Points, in no order, along strands that fork, close into loops and pass close to each other.
Points whose rows are less than 3.97 apart are linked; no others are. Some points are linked to none.
<382>: [-2.57  1.56  1.64 -0.75 -2.32 -1.56  1.58 -1.15  1.61  1.62  1.84  1.12
  0.18 -1.47 -0.02  0.11  0.28  2.59 -1.97  2.58  0.76]
<1220>: [ 0.48 -0.50  0.82  0.79 -0.95 -1.41  1.24  0.34 -0.28  0.14 -1.12  3.33
  2.38  0.45  3.23  0.94 -0.83  1.33 -0.45 -0.73 -0.24]
<550>: [-1.22  1.75  2.00  1.54 -1.41 -2.14  2.47 -0.36  0.73  1.26 -1.08  4.23
  2.71 -0.84  2.64  1.65  0.11  2.50 -0.63 -0.89  1.26]
<911>: [-0.69  1.39  0.11 -0.66 -0.73 -1.59 -0.44 -0.65  0.48 -1.02  0.79  1.24
 -0.60 -0.34 -1.35 -0.10  0.29  1.42 -0.87  0.32 -0.59]
<1454>: [-1.33  0.75 -1.26 -2.42 -1.24 -0.98  2.79 -1.48  1.22  1.72  2.30 -0.72
 -1.70 -1.63 -0.71  0.04 -0.64  1.46 -3.10  3.26  0.44]
<515>: [ 0.02 -0.07  2.29  2.21 -0.61  1.32  0.12  2.01  0.49  0.67 -0.17  0.70
  1.43 -1.71  1.80  0.66  0.32 -0.93  0.49  0.79  1.25]
<172>: [ 0.17 -0.97 -2.78 -1.69  0.26 -1.45  0.22 -3.47  0.15 -2.47  0.64  0.16
  1.20  2.84  0.67 -0.74  0.51  1.84 -0.43 -1.10 -2.42]
<1057>: [-0.71  1.22 -1.32 -1.56  0.85 -2.04 -1.56 -2.23  0.09 -3.04  0.23  0.17
 -0.83  1.37 -2.20 -0.65  1.37  1.24 -0.24 -0.46 -1.61]
<1302>: [-0.15 -0.66  0.44  0.06 -1.35 -1.22  2.44 -0.42  0.73  1.26 -0.05  2.84
  2.46 -0.01  3.68  0.71 -1.25  1.97 -1.26  0.17  0.87]
<1079>: [ 0.97 -0.97  0.11  0.81 -0.44  0.47 -0.82 -0.19 -1.63 -1.37 -1.59 -0.08
  3.35  2.19  3.26  0.32  0.33  0.52  1.09 -1.13 -1.98]
<12>: [ 0.63 -0.52 -2.09 -0.98 -0.27 -1.95  0.55 -2.48  0.03 -2.04  0.36  1.48
  1.35  1.77  0.90 -0.29  0.12  1.86 -1.05 -1.19 -1.69]
<110>: [ 1.59 -2.25 -4.18 -2.34  1.20 -0.56  1.35 -2.04  0.75 -0.93  0.85  0.63
 -0.18  0.56  1.04 -0.57 -1.41  0.69 -1.80 -1.21 -0.60]
<484>: [-0.23  0.99 -2.26 -3.46  0.82 -1.56  1.46 -1.36  0.78  0.19  1.33 -0.79
 -3.75 -1.24 -2.74  0.26 -0.63  0.64 -2.80  2.07 -0.13]
<304>: [ 2.37 -3.18 -1.05  0.97  0.97  3.62 -0.55  1.24 -1.31  1.09 -0.77 -1.33
  1.62  0.19  3.28  0.37 -2.07 -2.18  1.48 -1.13  0.97]
<379>: [-0.67  1.76  2.81  1.14 -0.16  0.64 -0.59  2.62  0.21  0.63  0.24 -0.35
 -1.42 -2.01 -1.51  0.19  0.76 -1.41  0.61  2.15  0.87]
<683>: [ 0.12  0.02 -0.34  0.09 -0.09 -0.31 -0.74  0.38  0.38 -0.76  0.41  1.05
  0.28 -0.38  0.02 -0.12 -0.35  0.14 -0.81 -0.24 -0.29]
<1431>: [-2.29  0.91  0.52 -1.90 -2.02 -0.82  2.29 -0.98  1.39  2.19  2.29 -0.04
 -0.79 -1.67  0.03  0.19 -0.62  1.82 -2.51  3.38  0.63]
<1445>: [-0.96  1.71  2.79  1.61 -1.55  0.26 -0.68  1.01  0.24 -0.28  0.01  0.02
  1.42 -0.70  0.75  0.38  1.63  0.51  0.74  1.48 -0.43]
<45>: [-0.31  0.80  0.22 -0.33  2.24 -0.18 -2.54  0.67  0.01 -2.13 -0.50 -1.38
 -2.20  0.73 -3.21 -0.71  0.87 -1.21  0.92  0.05 -0.49]
<402>: [ 1.13 -0.82 -1.80  0.29  1.60 -1.01 -1.04 -1.29 -1.35 -3.03 -2.06  0.71
  2.11  3.47  1.64  0.13  0.63 -0.05  1.46 -2.87 -2.46]
<510>: [-1.76  0.32  0.09  0.36 -2.22 -0.17 -0.89 -2.47 -1.22 -1.14  0.09 -1.43
  3.37  2.94  1.51 -0.42  1.61  1.81  0.55  0.08 -3.06]
<1187>: [-1.76  0.63  2.82 -1.41 -0.66  2.46 -0.98  0.72 -0.81  1.14  0.97 -3.89
 -0.01 -0.37 -0.11  0.30  0.74 -0.18  1.65  3.75 -0.59]
<807>: [-1.08  0.01 -1.73 -1.62  1.49 -1.00 -1.54 -2.79 -0.07 -3.27  0.18 -1.15
 -0.30  2.71 -1.20 -0.73  1.56  1.11  0.38 -0.56 -2.02]
<158>: [-0.85  0.03 -2.13 -3.65  0.38 -0.40  1.27 -1.68  0.62  0.21  1.56 -2.22
 -2.71 -0.36 -1.45  0.00 -0.57  0.40 -2.59  2.77 -0.52]
<15>: [ 3.03 -1.18  1.61  3.40  0.16  2.74 -0.79  2.82 -0.34  0.17 -0.78 -2.04
  0.11  0.00  1.31 -0.56  1.62 -2.99  2.48 -0.88  0.94]
<1185>: [-0.85  1.36  2.85 -0.31  0.35  1.01 -1.04  2.13 -0.45  0.25  0.48 -1.70
 -2.00 -1.21 -1.70  0.09  0.64 -1.50  0.77  2.86  0.28]
<677>: [-1.24  2.82  0.90 -1.28 -1.31 -2.35  0.69 -0.87  1.08  0.86  1.06  1.99
 -1.64 -2.17 -2.26  0.46  0.41  2.52 -1.33  1.10  0.72]
<535>: [-1.99  1.52  1.49  1.16 -2.84 -1.36  0.49 -1.33 -0.13 -0.28  0.54  1.06
  2.60  0.65  1.35  0.51  1.29  2.56 -0.70  0.79 -1.42]
<463>: [ 0.10 -1.11 -2.10 -1.44 -0.26  0.00  1.60 -0.36  0.71  0.79  1.41  0.97
 -0.38 -1.15  0.91  0.39 -1.61  0.00 -2.47  0.66  0.52]
<1467>: [ 0.01  0.92  1.43  1.50 -0.14 -0.07 -0.47  2.36  0.57  0.47  0.03  1.24
 -1.12 -2.09 -1.35  0.04 -0.16 -1.11 -0.13  0.22  1.06]
<1373>: [-1.37 -0.37 -0.39 -0.44 -0.82  0.69 -1.60 -2.38 -1.08 -1.75 -0.28 -2.42
  2.87  3.00  1.20 -0.26  1.73  1.41  1.43 -0.41 -2.99]
<1033>: [-0.91  0.79  0.18 -1.52  1.12  0.37  0.04  1.55 -1.00  1.29  0.01 -1.13
 -4.14 -1.57 -3.24  0.60 -0.95 -2.96 -1.26  2.23  1.09]
<900>: [-0.55 -0.87 -1.56 -1.84 -0.32  1.06  0.40 -0.39  0.15  0.77  1.61 -0.99
 -0.83 -0.89  0.44  0.23 -1.12 -0.47 -1.86  1.64  0.09]
<282>: [ 1.71 -1.70 -0.08  1.89  1.91  2.57 -1.99  1.80 -0.32 -0.92 -0.82 -2.46
 -0.49  0.83 -0.45 -0.90  0.51 -2.95  2.00 -1.34  0.30]
<1109>: [-1.19  1.36  0.32 -2.24  0.46 -0.28  0.29  0.93 -0.29  0.97  0.88 -0.72
 -3.52 -1.64 -2.55  0.70 -0.81 -1.25 -1.69  2.52  0.74]
<815>: [ 0.49  0.47 -0.57  1.00  1.97 -1.11 -1.98  0.73  0.29 -2.26 -0.99  0.34
 -1.64  0.93 -3.12 -1.39  0.53 -1.21  0.72 -1.83 -0.31]
<597>: [ 0.39  0.69  1.13  1.84  0.02 -1.87  1.73  1.71  1.00  2.17 -1.24  4.90
 -0.29 -2.24 -0.06  0.75 -1.48  0.29 -0.46 -2.28  2.71]
<65>: [-0.50  1.15  2.59  2.04 -0.77 -1.23  2.14  0.98  0.65  1.40 -1.48  4.15
  2.37 -0.90  2.96  1.43 -0.27  1.29 -0.17 -0.52  1.76]
<443>: [-0.28 -2.07 -2.38 -0.99  2.73  1.96 -2.67 -1.51 -0.16 -1.94 -0.65 -2.45
  0.08  1.92  0.01 -0.50  0.41 -0.70  1.77 -1.55 -0.81]
<1001>: [-0.51 -1.11 -3.26 -3.54 -0.16  0.09  1.77 -2.72  0.74  0.49  1.92 -2.32
 -1.32  0.05 -0.21 -0.65 -0.80  0.86 -2.47  1.97 -0.74]
<739>: [ 1.52  1.53 -2.08 -1.13 -0.50 -3.67  1.45 -1.87  1.10 -0.04  0.24  3.74
 -1.30 -1.71 -1.98 -0.02  0.24  2.75 -1.35 -2.05  0.00]
<538>: [-1.22  2.61  0.16 -1.78 -2.08 -3.04  1.89 -2.25  1.36  0.76  1.50  1.18
 -1.36 -1.47 -2.19 -0.17  0.66  3.62 -1.92  1.67  0.05]
<850>: [ 2.41 -1.60 -0.73  2.06  2.35 -0.04 -1.50  1.04 -0.73 -2.23 -2.63  0.33
  0.39  2.55  0.15 -1.09 -0.05 -1.70  1.55 -3.50 -0.82]
<806>: [-0.62  1.93  1.75  0.93 -0.90 -1.31 -0.39  1.00  0.89  0.61  0.02  2.53
 -0.47 -2.13 -1.28  0.33  0.40  0.81 -0.27  0.00  1.06]
<1327>: [ 0.02 -0.43 -0.27  0.41  3.42  0.71 -2.71  0.75  0.15 -2.23 -1.00 -2.46
 -2.26  1.60 -2.98 -1.28  1.15 -2.20  1.90 -0.83 -0.26]
<727>: [-1.03 -0.58 -0.40 -1.75  2.38  2.46 -2.66 -0.71 -0.51 -1.08 -0.08 -4.09
 -1.09  1.13 -0.97 -0.27  0.81 -1.09  2.05  0.72 -0.58]
<658>: [-2.60  1.27  1.65  0.20 -2.90 -2.05  2.52 -1.98  1.56  1.41  1.52  1.89
  1.89 -0.75  1.22  0.20  0.54  3.21 -1.79  1.59  0.50]
<1212>: [-0.89  1.83 -0.57  0.82 -0.73 -1.81 -1.28 -2.16 -1.36 -2.79 -0.43  0.29
  1.81  2.81 -0.05  0.28  2.02  1.43  0.48 -0.89 -3.11]
<762>: [ 0.16  0.69 -1.10  1.17  0.39 -1.34 -1.10 -1.58 -1.64 -3.02 -1.52  0.64
  2.25  3.20  1.17  0.38  1.52  0.62  1.18 -2.04 -3.08]
<1120>: [-0.68 -0.33 -1.24 -2.08  0.62  0.82 -0.82 -0.58  0.06 -0.46  1.07 -1.29
 -1.13 -0.09 -0.63 -0.16 -0.52 -0.35 -1.00  0.98 -0.53]
<37>: [ 2.88 -1.95 -0.07  2.13  1.60  0.71 -0.75  2.21 -0.50 -0.92 -1.97  0.27
  0.42  1.49  0.90 -0.79 -0.75 -1.92  1.10 -2.61  0.01]
<1133>: [ 1.85  0.93  1.18  2.64  0.01 -3.04  0.70  1.64 -0.84  0.09 -3.05  4.37
  0.98  0.42  0.50  0.60 -0.49  0.42  0.94 -3.11  0.48]
<228>: [ 1.16  0.58 -0.31  0.52 -0.25 -2.60  1.60  0.60  1.10  1.77 -0.62  4.96
 -1.33 -2.41 -0.77  0.52 -1.45  1.08 -1.03 -2.55  2.23]
<1221>: [ 0.58  2.44  3.26  3.35 -0.50 -0.28 -0.24  3.75  0.83  0.97 -0.88  0.99
 -1.47 -2.14 -2.62 -0.69  1.42 -1.55  1.55 -0.43  1.79]
<250>: [ 0.37 -0.98 -2.38 -1.65 -1.82 -2.21  2.84 -3.45  0.94 -0.30  1.64  0.39
  1.47  1.22  1.34 -1.45 -0.07  2.86 -2.11  0.17 -1.52]
<992>: [-0.30 -0.70  1.45  0.26 -0.32  3.86 -0.63  1.57 -1.06  1.84  1.03 -3.21
 -0.01 -1.54  0.84  0.39  0.14 -2.27  1.53  2.49  0.86]
<770>: [ 0.91 -1.43 -0.85 -0.10  0.65  0.95 -0.85  0.55 -0.04 -0.53  0.05  0.35
  0.28  0.26  0.81 -0.36 -0.88 -0.72 -0.22 -0.67 -0.10]
<986>: [-0.19 -2.52 -3.72 -3.04 -0.38  1.09  1.64 -2.68  0.52  1.08  1.92 -2.10
 -0.29  0.21  1.46 -0.55 -1.47  0.55 -2.18  0.90 -0.54]
<57>: [-0.03 -2.07 -1.86 -1.19  0.89  4.27 -1.62 -0.43 -1.34  1.01  0.39 -4.28
  0.51 -0.03  0.91  0.42 -1.05 -2.17  1.71  0.12  0.70]
<124>: [ 2.75 -2.53 -0.54  2.06  1.46  3.99 -1.04  1.94 -0.99  0.65 -0.91 -3.04
 -0.07  0.40  0.79 -0.52 -0.30 -3.56  2.43 -1.58  1.29]
<249>: [ 1.74 -0.27  1.01  3.30  0.40 -0.07  0.42  3.79  0.78  0.92 -1.19  1.76
 -1.15 -0.93 -1.97 -0.71 -0.82 -2.44  0.47 -1.69  2.07]
<1010>: [-1.07  0.90  2.17 -0.85 -0.19  1.91 -1.98  0.34 -0.60 -0.29  0.47 -3.28
  0.11  0.45 -0.37 -0.17  1.35 -0.21  1.50  2.40 -1.05]
<1400>: [ 0.60  0.46  1.69  0.89  1.72  2.05 -2.27  2.00 -0.35 -0.70 -0.38 -2.93
 -1.79  0.31 -1.85 -0.83  1.55 -2.49  2.03  0.75 -0.05]
<92>: [ 0.18  1.84  2.89  2.66 -0.99 -0.07 -1.23  2.07  0.05 -1.02 -0.62  0.10
  0.45 -0.86 -0.47  0.06  2.08 -0.48  1.34  0.17 -0.02]
<111>: [ 0.18  0.49 -1.12 -0.42 -1.72 -2.82  1.54 -2.42 -0.14 -1.18  0.28  2.50
  2.04  1.47  1.19  0.18  0.11  2.63 -1.15 -1.09 -1.68]
<375>: [-1.54  1.90  1.59 -0.08 -0.66  0.01 -2.10 -0.96 -0.77 -1.97 -0.16 -1.85
  1.13  1.78 -0.66 -0.24  2.23  0.88  1.19  1.17 -2.36]
<306>: [ 1.37 -0.43  1.44  2.26  0.94  3.56 -0.53  3.23 -1.21  1.34  0.30 -3.71
 -2.22 -1.08 -1.28 -0.50  1.16 -4.46  2.37  1.51  1.66]
<761>: [ 0.54  2.78  3.05  4.00 -1.08 -1.80  0.01  1.96  0.06  0.20 -2.07  3.02
  0.84 -1.35 -0.76  0.68  1.71  0.27  1.40 -2.09  0.88]
<1130>: [-1.70  2.41  0.54 -0.09 -0.80 -1.48 -1.92 -1.71 -0.95 -2.59 -0.01 -0.66
  0.72  1.79 -1.46 -0.23  2.24  1.64  0.51  0.51 -2.58]
<1493>: [-0.02  1.92 -1.01 -1.70 -0.72 -3.08  0.50 -2.16  0.57 -1.41  1.06  1.60
 -1.28 -0.13 -2.46 -0.18  0.72  2.72 -1.26 -0.04 -0.89]
<977>: [-1.01 -0.63  0.17 -0.42 -0.58  1.66  0.28  0.86  0.41  1.31  1.48 -0.38
 -0.14 -1.65  0.88  0.50 -0.78 -0.65 -1.14  2.06  0.69]
<1362>: [ 0.49  0.98 -0.93 -0.49 -1.51 -3.42  3.30 -1.92  1.23  0.79  0.38  4.32
  0.75 -1.13  0.88  0.60 -0.38  3.38 -1.84 -1.21  0.66]
<1359>: [ 0.95  0.32  2.41  2.69 -0.84  0.20  0.18  1.74 -0.05 -0.08 -1.26  1.10
  2.32 -0.22  2.55  0.61  0.88 -0.16  0.79 -0.27  0.07]
<1244>: [ 2.70 -1.41 -1.44  0.38  1.51 -2.35  0.71  0.81 -0.38 -1.23 -1.90  3.51
  0.12  1.30  0.65 -0.52 -1.97 -0.22 -0.37 -3.21 -0.03]
<77>: [-2.23  0.36  2.03 -0.11 -1.54  1.80  0.64  0.70  0.74  1.84  1.64 -0.49
  0.96 -1.91  1.49  0.71  0.01  0.09 -0.60  3.07  0.92]
<956>: [-0.24  2.34  3.79  3.44 -0.87 -0.59  0.50  2.51  0.90  1.09 -1.15  2.46
  0.64 -2.29 -0.17  0.54  1.41 -0.21  1.14 -0.48  2.01]
<567>: [-2.26 -1.07 -0.46 -3.47 -0.47  1.30 -0.66 -2.82 -0.31  0.59  1.45 -4.52
  0.12  2.16 -0.08 -0.90 -0.10  1.48  0.24  2.00 -1.35]
<258>: [ 2.33 -1.58  0.44  1.84  0.82 -0.18  0.12  2.27 -0.43 -0.27 -1.92  1.96
  0.70  0.60  1.57 -0.17 -1.29 -1.22  0.58 -2.05  0.56]
<937>: [-1.67  2.56  1.81  0.04 -1.27 -1.62  0.44  0.24  1.24  1.59  0.59  2.63
 -0.90 -2.78 -1.69  0.86  0.45  1.86 -0.96  0.82  1.62]
<958>: [-1.03  0.63  1.38 -1.25  0.95  1.27 -1.27  1.16 -0.67  0.18  0.71 -2.47
 -2.19 -0.60 -1.81  0.27 -0.13 -1.41  0.20  2.54 -0.14]
<859>: [ 0.16 -0.71  1.11  0.26 -0.31  3.59 -1.62  1.11 -0.79  0.79  0.59 -3.52
  1.02 -0.63  0.98 -0.03  0.67 -1.33  1.97  1.45  0.19]
<248>: [ 0.13 -2.17 -2.43 -1.56 -1.11  0.19  2.63 -1.39  0.99  1.34  1.54  0.45
  0.76 -0.59  2.39  0.12 -1.76  1.15 -2.64  0.94  0.24]
<494>: [-0.87  1.03  1.60  0.00  0.40  1.39 -2.65 -0.21 -0.62 -1.76 -0.40 -3.37
  0.50  1.36 -0.56 -0.30  2.54 -0.13  2.23  1.09 -1.62]
<836>: [-2.17 -0.39  0.21 -2.89 -0.89  1.37  0.56 -0.69 -0.44  1.85  2.15 -2.88
 -1.11 -0.35 -0.18  0.34 -0.81  0.09 -1.30  3.82 -0.35]
<1434>: [ 1.17  0.75 -1.95 -1.10 -0.69 -3.04  2.69 -1.43  1.67  0.94  0.63  3.91
 -0.81 -2.38 -0.59  0.35 -0.63  2.43 -2.04 -1.36  0.79]
<619>: [-2.26 -0.55  0.10 -3.55 -1.02  1.05  0.39 -2.41 -0.35  1.43  1.89 -4.22
 -0.65  1.27 -0.08 -0.40 -0.38  1.13 -0.83  3.13 -1.05]
<960>: [-0.27 -1.63 -2.02 -1.53  1.80  4.20 -1.81 -0.30 -1.55  0.86  0.08 -4.58
 -1.19 -0.19 -0.47  0.47 -0.84 -3.02  1.81  0.76  0.98]
<134>: [-0.12  2.12 -1.04 -2.18  0.48 -2.84 -0.44 -2.21  0.34 -2.22  0.65  0.66
 -2.02  0.69 -3.26 -0.40  1.00  2.07 -0.65  0.03 -1.27]
<242>: [-0.98  1.85  1.29  0.75 -1.17 -2.09  2.23 -0.39  1.46  2.01 -0.16  4.64
  1.05 -2.12  1.05  1.29 -0.17  2.54 -0.97 -0.92  2.05]
<1027>: [-1.18 -1.36 -1.77 -2.81  2.54  3.52 -1.37 -0.91 -2.35  1.23 -0.30 -5.44
 -2.52  0.15 -1.32  1.42 -1.06 -3.20  1.35  1.29  0.95]
<491>: [ 0.54 -1.57 -1.34 -0.43  1.38  1.62 -2.00 -0.06 -0.30 -1.24 -0.08 -1.17
  0.14  1.00  0.37 -0.55 -0.20 -0.96  0.58 -1.11 -0.44]
<208>: [ 1.30 -1.53 -1.10  1.32  0.68  0.23  1.33  2.08  0.17  1.46 -0.25  2.58
 -0.81 -1.59  0.41  0.40 -2.82 -2.07 -1.49 -1.36  1.94]
<240>: [ 1.24 -0.06 -0.18  1.10  0.25 -1.47 -0.46  0.47 -0.78 -1.63 -1.38  2.44
  1.20  1.22  1.00  0.18 -0.19  0.20  0.10 -2.10 -1.05]
<1314>: [ 0.36  2.88  3.49  3.42 -0.82 -0.87 -1.03  2.81  0.36 -0.27 -1.01  0.57
 -0.53 -1.51 -1.95 -0.13  2.70 -0.85  1.73 -0.05  0.60]
<395>: [ 0.70 -0.22 -0.10  2.22  0.84  0.50  0.02  3.34  0.18  1.11 -0.27  0.62
 -2.41 -1.40 -3.03 -0.58 -1.29 -3.42 -0.33 -0.90  2.03]
<1273>: [-0.10 -2.70 -4.07 -2.48  1.62  2.70 -0.42 -1.68 -0.64  0.69  0.66 -2.42
 -1.48 -0.01  0.22  0.44 -1.68 -1.90 -1.19  0.04  0.45]
<706>: [ 2.54 -0.28  2.02  4.10  0.06  0.40  0.36  3.64  0.34  0.34 -1.63  0.95
 -0.05 -0.38 -0.28 -0.77  0.46 -2.41  1.46 -1.61  1.43]
<1381>: [-0.53 -1.36 -2.31 -1.39  1.76  0.52 -1.83 -2.60  0.00 -2.74 -0.10 -1.30
  0.67  2.59  0.06 -0.85  0.79  0.44  0.84 -1.31 -1.72]
<606>: [-2.07 -0.84 -0.63 -2.05  0.14  1.41 -2.09 -2.89 -0.74 -1.22  0.38 -3.92
  1.49  2.87  0.15 -0.64  1.44  1.33  1.51  0.30 -2.16]
<650>: [ 1.04  1.13  2.14  3.59 -0.17 -1.01  0.18  3.33  0.85  1.30 -1.42  2.63
 -0.71 -1.86 -2.35 -0.30  0.10 -1.20  0.83 -1.81  2.10]
<391>: [ 0.72  0.89 -0.88  0.14  0.40 -2.22 -0.69  0.73  0.58 -0.33 -0.07  2.60
 -2.21 -1.13 -3.61 -0.55 -0.60 -0.13 -0.60 -2.10  0.62]
<413>: [-1.18  0.49 -0.39 -1.91  3.05 -0.25 -2.29 -0.84  0.15 -2.35 -0.12 -2.18
 -2.72  1.75 -3.15 -0.39  0.82 -0.42  0.80  0.53 -1.07]
<503>: [-0.88  1.46 -0.65 -2.47 -1.52 -2.55  2.26 -2.33  1.29  0.65  1.98 -0.15
 -1.63 -0.97 -1.54 -0.34  0.06  2.99 -2.21  2.36 -0.49]
<1309>: [-1.00  1.71 -0.21 -2.43  0.05 -1.41  0.73 -0.11  0.58  0.55  1.26  0.00
 -2.97 -1.62 -2.59  0.43 -0.55  0.50 -1.74  2.12  0.30]
<729>: [ 1.47  1.20 -2.15 -0.75  0.76 -3.14  0.18 -0.76  1.01 -0.53  0.18  3.09
 -2.57 -1.37 -3.09 -0.56 -0.39  1.03 -1.06 -2.67  0.51]
<1113>: [ 2.22 -0.61  2.92  3.43 -0.75  1.72  0.39  2.53 -0.33  0.61 -1.60  0.32
  2.01 -0.10  3.59  0.65  1.33 -1.07  1.78 -0.23  0.64]
<194>: [ 1.00  2.50  2.53  3.93 -0.57 -2.89  0.69  1.75 -0.73  0.92 -3.31  4.38
  0.89 -0.73 -0.20  0.99  0.89  0.42  1.49 -3.20  0.73]
<775>: [ 2.80 -0.20  0.50  2.68  0.77 -2.54  0.46  2.37 -0.91 -0.51 -3.46  3.49
  0.50  1.41  0.16 -0.39 -0.99 -0.71  1.12 -3.51  0.17]
<1080>: [ 2.77 -0.07  3.00  4.52 -0.17  0.37  0.87  3.71  0.08  0.60 -2.20  1.05
  0.89 -0.08  1.98 -0.01  1.00 -1.85  1.87 -1.01  1.53]
<1261>: [ 1.10 -1.16 -0.51  1.85  3.05  1.66 -2.15  1.86  0.04 -1.30 -1.37 -2.26
 -1.93  1.50 -2.62 -1.49  0.92 -3.14  2.23 -1.50  0.31]
<573>: [ 1.45 -1.06  0.44  1.12  0.15 -0.25  0.74  1.37  0.08  0.21 -0.97  2.72
  1.06 -0.04  2.31  0.45 -1.51 -0.07 -0.43 -1.01  0.66]
<691>: [-0.31  1.62 -0.15  0.79 -2.10 -3.76  1.98 -1.89 -0.65 -0.23 -0.74  3.97
  2.21  0.96  1.49  1.22  0.25  3.04 -0.47 -1.44 -1.16]
<541>: [-1.36  1.50  2.16  1.77 -2.18 -0.36 -0.50 -0.02 -0.37 -0.60 -0.13  0.56
  2.63  0.28  1.32  0.49  1.60  1.38  0.34  0.63 -1.28]
<505>: [ 1.20 -0.51  0.49  2.21  0.44 -0.87  1.61  2.77  0.79  1.97 -1.26  3.87
 -0.47 -1.89  0.03  0.51 -2.39 -1.21 -0.52 -1.98  2.70]
<1280>: [ 2.46 -1.59 -2.66 -0.84  1.69 -2.16  0.66 -0.71 -0.09 -1.90 -1.02  2.98
  0.02  1.61  0.69 -0.42 -1.35  0.27 -0.62 -3.03 -0.63]
<713>: [-0.23  1.44  0.00  0.37 -2.17 -3.64  2.98 -2.11  0.32  0.60 -0.22  4.43
  1.73 -0.24  1.53  1.04  0.11  3.77 -1.20 -1.10  0.14]
<1237>: [-0.96 -0.45 -1.06 -1.30 -2.46 -1.42  2.56 -2.86  1.24  0.87  2.19 -0.05
  1.16  0.31  1.17 -1.03 -0.16  2.94 -2.52  1.36 -0.62]
<946>: [-1.35 -1.61 -1.00 -2.40 -0.75  3.10 -0.65 -1.33 -0.68  1.61  1.46 -3.49
  0.68  0.27  1.14  0.12 -1.03 -0.14  0.07  1.53 -0.27]
<1356>: [-2.07  1.47  0.71  0.39 -2.53 -1.49 -0.11 -2.18 -0.67 -1.00  0.80 -0.31
  2.49  1.90  0.52 -0.52  1.62  2.37 -0.29  1.04 -2.57]
<823>: [-1.25 -0.04 -0.01 -0.53 -2.77 -2.21  3.45 -2.42  1.54  1.20  1.61  1.89
  1.72 -0.38  1.96 -0.26 -0.34  3.37 -2.24  0.88  0.05]
<629>: [ 0.79 -1.52  0.60  0.53 -0.63  3.60 -1.08  0.58 -0.66  0.77  0.09 -2.36
  2.23 -0.15  2.50  0.11  0.10 -1.12  2.08  0.25  0.10]
<1297>: [-1.33 -0.35  0.43 -2.47  1.12  2.67 -1.24  0.21 -1.17  0.73  0.79 -4.13
 -1.81 -0.12 -1.06  0.64 -0.34 -1.60  0.51  2.40 -0.26]
<1134>: [ 1.20 -1.61 -1.23  0.59  0.71  1.20 -0.02  1.56  0.04  0.44  0.06  0.82
 -0.83 -0.92  0.35 -0.14 -1.93 -1.80 -1.10 -0.70  1.07]
<1176>: [-1.23 -0.87 -0.35 -1.33 -1.38  0.86 -0.44 -1.66 -0.05 -0.36  1.00 -1.28
  2.01  1.31  1.39 -0.58  0.19  1.38 -0.66  0.63 -1.51]
<1180>: [-0.12  0.01 -0.48  0.39  1.11  0.44 -0.23  2.21 -0.14  0.95  0.27 -0.14
 -3.11 -1.70 -2.83 -0.14 -1.36 -3.25 -1.04  0.75  1.48]
<1182>: [-1.83 -1.24 -0.71 -2.98  0.31  2.08 -1.89 -2.58 -0.35 -0.14  0.82 -4.60
  0.65  2.05  0.16 -0.44  0.41  0.94  1.51  0.82 -1.13]
<370>: [ 1.08 -2.47 -0.48  0.29 -0.26  3.63 -0.62  0.74 -0.82  1.34  0.11 -1.85
  2.12 -0.17  3.19  0.47 -1.36 -1.13  1.11 -0.22  0.69]
<1285>: [-2.23  0.08  2.38 -0.96 -1.69  2.21 -0.05  0.37 -0.10  1.78  1.89 -2.40
  0.67 -0.74  0.77  0.12  0.17  0.22  0.13  3.62 -0.18]
<1468>: [-0.71 -1.86 -1.27 -1.69 -0.55  4.25 -1.10 -0.61 -1.37  1.87  1.29 -4.24
  1.15 -0.48  1.59  0.47 -1.27 -1.24  1.29  1.09  0.68]
<441>: [ 1.91 -1.93 -1.30  0.59  2.07  0.22 -1.37 -0.24 -1.18 -2.48 -2.14  0.19
  1.74  2.95  1.79 -0.21 -0.01 -0.42  1.64 -2.93 -1.37]
<378>: [-1.09 -0.08 -0.93 -2.53  2.11  0.23 -1.51 -0.96  0.03 -1.41  0.49 -2.25
 -2.28  1.02 -2.08 -0.24  0.27 -0.31 -0.34  1.08 -0.82]
<1402>: [-0.58  1.21  3.11  2.62 -0.58 -0.10  1.93  1.66  1.27  1.56 -0.80  3.14
  1.99 -1.83  2.53  1.22  0.16  0.32  0.34  0.05  2.60]
<741>: [-0.45  1.55  3.67  3.13 -0.75  0.64  1.04  2.69  1.15  1.46 -0.31  1.80
  0.83 -2.73  1.15  0.56  0.85 -0.89  0.67  0.70  2.32]
<648>: [ 1.52 -0.22 -0.55  1.59  1.77 -1.12 -1.74  0.95 -0.16 -2.52 -1.57  1.08
 -0.26  1.75 -1.53 -1.13  0.24 -1.37  1.05 -3.21 -0.77]
<1266>: [-1.80 -0.67 -0.11 -3.52  2.02  3.32 -1.17 -0.79 -2.09  1.16  0.00 -5.85
 -2.10  0.38 -1.23  1.56 -0.57 -2.01  1.83  2.20  0.17]
<781>: [ 0.97 -2.70 -3.85 -2.49  0.18  0.71  1.24 -2.65  0.72 -0.05  1.15 -0.68
  0.57  1.00  1.81 -0.69 -1.57  0.79 -1.57 -0.60 -0.86]
<582>: [ 2.31 -1.49 -3.65 -1.86  1.06 -2.15  1.68 -1.84  0.71 -1.61  0.22  2.21
 -0.04  0.76  0.85 -0.50 -1.40  1.05 -1.76 -1.89 -0.67]
<1007>: [ 0.14 -1.91 -0.88 -0.73 -1.35 -0.18  2.62 -0.81  0.77  1.21  0.67  1.80
  1.90 -0.16  3.56  0.37 -1.72  1.45 -2.06  0.44  0.40]
<1000>: [ 2.48 -2.95 -1.04  1.57  1.51  3.00 -0.59  1.87 -0.85  0.73 -0.64 -1.22
  0.23  0.23  1.37 -0.13 -1.79 -3.08  0.96 -1.50  0.93]
<1245>: [ 1.12 -2.12 -2.12  1.14  2.66  3.05 -1.01  1.68 -1.13  0.47 -0.39 -2.38
 -2.22  0.00 -1.92 -0.55 -1.21 -4.69  0.21 -0.73  1.48]

A piece is two or more points that can be reached from each other along the links. Count, over all rows, the pieces, the separate loops (a circle has one, a figure eight two, a Y none), the forks (points with three links) and the tips (points with one).
pieces -> 5
loops -> 3
forks -> 6
tips -> 10

How many points has the smallest loop of links through each point below? Write 0 if it is on no loop.
<491> -> 10
<248> -> 16
<1130> -> 20
<606> -> 0

Name the points in between on the shortest way along the links from the first point to the second, in order.
<648> / <375> -> <850> > <441> > <402> > <762> > <1212> > <1130>
<379> / <57> -> <1185> > <958> > <1297> > <1266> > <1027> > <960>
<658> / <960> -> <382> > <1431> > <1454> > <503> > <538> > <677> > <937> > <806> > <1467> > <379> > <1185> > <958> > <1297> > <1266> > <1027>
<249> / <541> -> <650> > <1221> > <1314> > <92> > <1445>
